Points, in no order, along strands that fork, close into loops and pass close to each other.
Points whose rows are less than 36.9 apart are linked; no others are. Some points are linked to none.
(100): [ 20   1 -24   6   7  -5  -5   0 -10  -5  -9  -3   5   3  -4 -15  12  -6
   4  13]
(534): [  3   5 -34  -1   6   2  14  19   0 -10 -11  -3  -3 -26   7  11  23   0
   2  30]
(577): [  4  -4  -9  -8  -1  -2   0  25 -11 -15 -12 -10  -7   4  10 -19  10  -9
  -2  18]
(267): [ 18  -3  -9   9   3  -2   0   1  12  -2   6   4 -12  -2   4 -12  14   7
   3 -10]
(291): [  7  11 -17   8   7   8  10  25  -4  -1  -8  -7 -12 -18   6   7  19   7
   3  15]
(611): [  4  17  -4  10   4  10   2  20 -21   5 -17  -3 -14 -15   5   7  10   8
   4  18]
(506): [-12 -15   1  -6  -3   9   0  -6  18 -20  16  -2  11   2  -5  -9 -16 -11
   4  -6]
(347): [ -8 -21  13   0   8  -6   2 -15  -4   2  23 -21   3 -15 -13  10 -14   1
   1   2]
(818): [  1   5 -12  19  -2  15  18   5   6  -1   8  12   0   7  14 -13   2   0
  -3   2]
(845): [-10   2  11  -9 -14   3   5  14  -2  -1   3  -1   0   3   9  -2  -4   5
   8 -17]
(89): [  8  -4  -5  -1 -15  -8  -3   6 -12  -5 -21  -1  10  -8   2  -6   5   2
  17   4]
(883): [ 15  -2 -31 -10   5  -5   7  20   8  -8 -10  -3  -3 -17  13   7  23  -5
  -8  35]
(443): [ 11  11 -12   6   4  -8   3  10   3   3 -17   1 -16   6  -2   5   7 -14
   4   1]
(504): [ -6  -1  14  -7   3  -1 -10 -14   2  14  -2  16  -7  11 -10   8 -11   3
 -14 -11]
(706): [ -3   2 -18   4   2  -4  14  17  14  -4  -7  12 -13 -14  17   5  23 -10
   3  14]
(425): [ 17 -13 -13 -13  -1 -22  -7  -6   2 -19  -3 -14  -3 -10  -6  -7  -7  -6
   9  -6]
(759): [-14  -9   8  -8  -2  -3  11 -12 -10   6  16   0   8   6 -14  15 -30  -1
  -4   1]
(255): [ -2  12   3   0   8  10  -2   1  -1  19  -7  17 -13  15  -3   6   0   2
 -19  -5]
(869): [-12  -8  22   0   7   7 -12 -16   6   8  12   8  -1   7  -7   8 -20   0
 -18  -4]
(591): [  7   7 -13  -7  -9 -10   1   9  -4  -2 -14  -1  -5 -11  12  -5  19   3
  12   1]
(91): [  4   0  -1  12  -9   1   7   5  -6   5 -16   1  16  -3   8   0   3  -3
   8  -2]
(139): [ -2   6  -2 -11   1  -8   2 -12  -3   8  17  -6   7  11  -4  13 -24  -4
  -2  -7]
(190): [  3  -6   6  -8   0 -10  -2  14   5 -18  -4   6   0   2  -6  -6  -1  -3
  19  -6]
(900): [  5  11   6   8  10  -2  -3   2  -5  17   2   3  -8   7   8   8   2  -2
 -10   3]
(96): [  7   2  11   4   4 -12  -9  -6  -7  17   2 -15  -4   9  -2  11   0  -3
  -8  -4]
(76): [ -7  17   6   1  -4   2   0  13 -20  17 -18  -1 -10  -2   5   6  19   8
  -2  10]
(396): [-10  -7  14   5  -1   2   0  -3  -5   2   8 -21  14   8  -6  -4   6   0
  -1  -8]
(109): [ -9 -11   5  -4  -4 -14   6 -19 -24   8   8  -3   9  -1 -19  10 -15   1
   2   4]
(47): [ 10 -11 -10  -1   0  -1   3   5  11 -18  14  -9   4   7   6 -12 -18 -11
   2  -5]
(222): [  9  -2 -19 -11  -9   3  -1  21  10  11  -4  16  -1  -2  14   4   6  -2
   1  15]
(844): [ -6  23  -1  13   7  18  14  -4  23  11   2  18  -7   5   8   9  11   8
 -19   1]
(692): [  1  -1  13  -1  -5  -3   5   7   2  -7   0   2   2   3  -9   4 -11   4
  13 -17]
(840): [-4  3  8  4 -1 19 -3 21 12  8  5  1 -4  5 12 -4 16  3 -7  2]
(510): [-12   4  26   7  -1  10  -3 -23  16  -4  16  13   4   8  -2   9 -31   9
 -21  -1]
(598): [ -2 -11   0  -2   3   2  -6 -10  13  -3   8   0  20   6  -8  -1  -6 -12
   6  -3]
(309): [ -8  -5  12   0  -4   8   9 -10   9  -5   6   8  10   8 -21   4 -18   7
   0 -17]
(366): [ -5   5  10   3   3  14  -7  -3  20  -2   7  13  12   9   1   1 -11  -7
  -1  -4]
(19): [  7   2  -9   9   6  -8  -4  -8 -15   5  -5   0   5  10 -10  -5   1 -11
   4   5]
(198): [-15  -6  26  -3  -7   6   8 -20  14  -3  22   3   9  -5  -4  17 -32  14
 -10  -5]
(888): [ 14   3   7   9  -6   2   6  -6   1  14  -7   1   6   5  -7   8   0  16
  -4 -17]
(148): [  4   6  -2  -7 -14  -4 -18   7 -22  -4 -18 -19  -4   5  -6  -8  12   8
  11  16]
(249): [  9   6  -9  -3   1   4 -11  -9 -13   0 -11 -12  -3  -4 -15 -10   0   5
   5 -16]
(58): [-18 -10   9  -2  14  -2  10 -29   0  -1  18 -11   9 -17 -16   7  -8   3
   4  -8]
(881): [-18   0  24   5  -4  -2  -4 -17  14  -8  25   9   3   4  10  -1  -6   1
  -4  -3]
(722): [  9   6 -13 -13   0  -2 -13   3   0   2  -5 -12  -7   7  -8  -8   4  -3
   2 -11]
(627): [  1  -9  12  -1  10 -12 -12 -12   1   2  11 -18  -2  -4 -12  10  -7  -6
   1  -6]
(358): [  1 -11  -9  -6   0  -6 -11   6 -14 -11 -12 -13  -6  -4  10 -20   6 -13
  -3   6]
(882): [ -6  12   6   6   1  17   1  -3  18   8   0  26  -1  14   1   1   0   2
 -12  -2]
(514): [ -4 -18   9   4   1   2  -9  11  -8  -8  -1 -12   0  -1   6 -13  -4 -12
  -2   0]
(14): [  4   5  10   0  -5  -6 -13   7 -20  11  -9  -9  -8   0  -3  -3  17  11
   4   6]
(889): [-21  -8  23   3  12  -1   4 -24 -10  -2  10   1  10 -10  -8   2  -9  10
  -5 -12]
(172): [ 10  22  -6   5   5   4  -2   6 -24   1 -17  -2   0   0  -3   0  -2   5
  10  10]
(625): [  2  -5  -9  -6   1 -15  -7 -10 -12  -3  -1 -14  13   5 -17  -1  -3 -11
  11   6]
(586): [ -9 -11   2  -7  -5 -10   4 -13 -12  -1  -1 -19  16  -3 -27   9  -6  -5
  14   6]
(592): [ 26   0 -22  -2  -2  -9  -7   8  -5  -7 -16 -11  -8   1  -2 -11  20   3
   0  20]
(775): [  2  -2   7  17  -7   7   6 -12  11   9   2   4  10   0  13   0  -1   4
  -6 -15]
(751): [-13   2   8 -15   5   5   0  -9 -11   1   3   1  18   2 -20   4 -12  10
   5 -11]
(760): [ -1   6  -1   8   1  -6  10  11  15  -5   3  22 -11   1  18   4   9  -8
   9   6]
(326): [  1 -19  12   2  -7  -4  -6   9 -13 -12  -4 -19  -3 -10  -3 -11  -2   2
   8  -6]
(898): [-11   7  16   5   3   5  18 -17   3  -5  -2  12  10  13  -8   5 -20  12
 -12 -19]
(303): [ 19  -3 -21 -15  -1 -10   3  22  12  -8  -5   7  -3  -3  17   0  12  -8
  -1  21]
(295): [  6  -3   8  16   8  -3  -3 -15   3   3   9  11   2  -6  12  -1  -4   2
   0  -9]
(367): [ 16 -11  -4   9   4  -9  -6 -10   4  -4   3   7  -5 -12   6  -6  -4  -3
   8 -13]
(677): [ -7  14  14   3   9   2  12 -13 -10   1 -20   2  13   2  -4   9  -8  11
  -7 -20]
(583): [ -6  -9 -23   7   2   9   9  15  11   4   5  17 -17 -15   9   5  25  -2
 -10  21]
(808): [  3 -10  -6  -8  -7  -2  -8   6   6  -1   5  -4 -12  16  -4 -13   2  -7
  -5  -7]
(60): [-10  -6  19   7  12  -4  -8 -15 -15   4   2   5   9 -12   3   2  -7   1
   1  -5]
(498): [ 3 -1 -8 17  2  8 10 11  2  1 -9  2  7  1  8 -7 15 -8  2  5]
(471): [  1   8  -9  -7  -6  -1  -2  -3   2  10  16   7  -1  17   8   2 -15  -5
  -5  -3]
(483): [ 0  3 -6  5 -6 21  8 22 22 11 -2  9 -8 -6  8 10 16  6 -7  5]
(344): [-13   7  11   2 -15   2  -7 -10  19  -2  25  14  -4  16  13  -8  -2   1
  -7   4]
(4): [ -5  12  -2  -2   1   4  -3  -3   6  -2  25  13  -9  15  12 -11  -8   3
  -5  -2]
(682): [ -5   9   3  -4  -4   0  -9 -11 -21  -3 -24 -15  -2  -8 -15   1  -6   1
  11 -10]
(893): [  9  -7  -1 -21  -6  -8 -26   8 -14 -10 -12 -19  -4   2 -10  -6   0   0
   8  16]
(343): [ -2  17 -12   5   6  12  12  17   8  16  -5  -2  -7 -11   9  21  18   1
  -7   9]
(546): [ -2   7  -5  -1   8   9  -3 -20  -9   8   0  -2   3   2  -6  -6  -9   5
  -9 -21]
(807): [-11  14   9  -6   4  -1  -5 -13 -20   5 -21 -10  12  -9  -4  11  -9  -2
   3 -11]
(397): [-18 -15  13  -9 -13   4   9 -16  13  -2  23  -5   6 -11  -6   8 -21   7
   3  -9]
(536): [  5  -5   6  -3  -3  -7   0  15  19 -13   6  16  -3   1  13  -6   5  -2
  11   2]
(552): [  5  -5  -2  -7   4   5  -3  27  11  -8   4  -4  -8   7  12 -13  19  -4
  -6  12]
(485): [ 11 -17 -10 -12  -5 -13  -3   8   7 -13  -4   4  -3  13  -4 -20  15  -8
  -2   8]
(812): [  6  12 -19   5  -5  -3  13   2  -1   9  -9   9  -8 -12  12   3  18   7
   6  -4]

A fork is a point with three links, a tip a point with one. Leave the first point through the second and follow the links. Name the first fork or tip that comes.
(592), (100) | (881)
(4), (471) | (592)
(326), (514) | (291)

A piece is all that can be reached along the links. How many separate loops has the piece of each point below (a circle has one, a figure eight two, a Y none), and how many tips (points with one link)?
(677) | loops 0, tips 5
(58) | loops 0, tips 5
(172) | loops 0, tips 4
(139) | loops 0, tips 2
(498) | loops 0, tips 2

A tip is a point with one link. Name the tips that can be reached along the links from each point below, in the order of the rows.
(627) | (267), (47), (844), (888), (397)
(898) | (845), (751), (583), (546), (485)
(19) | (881), (592)
(148) | (222), (172), (326), (893)
(498) | (818), (812)
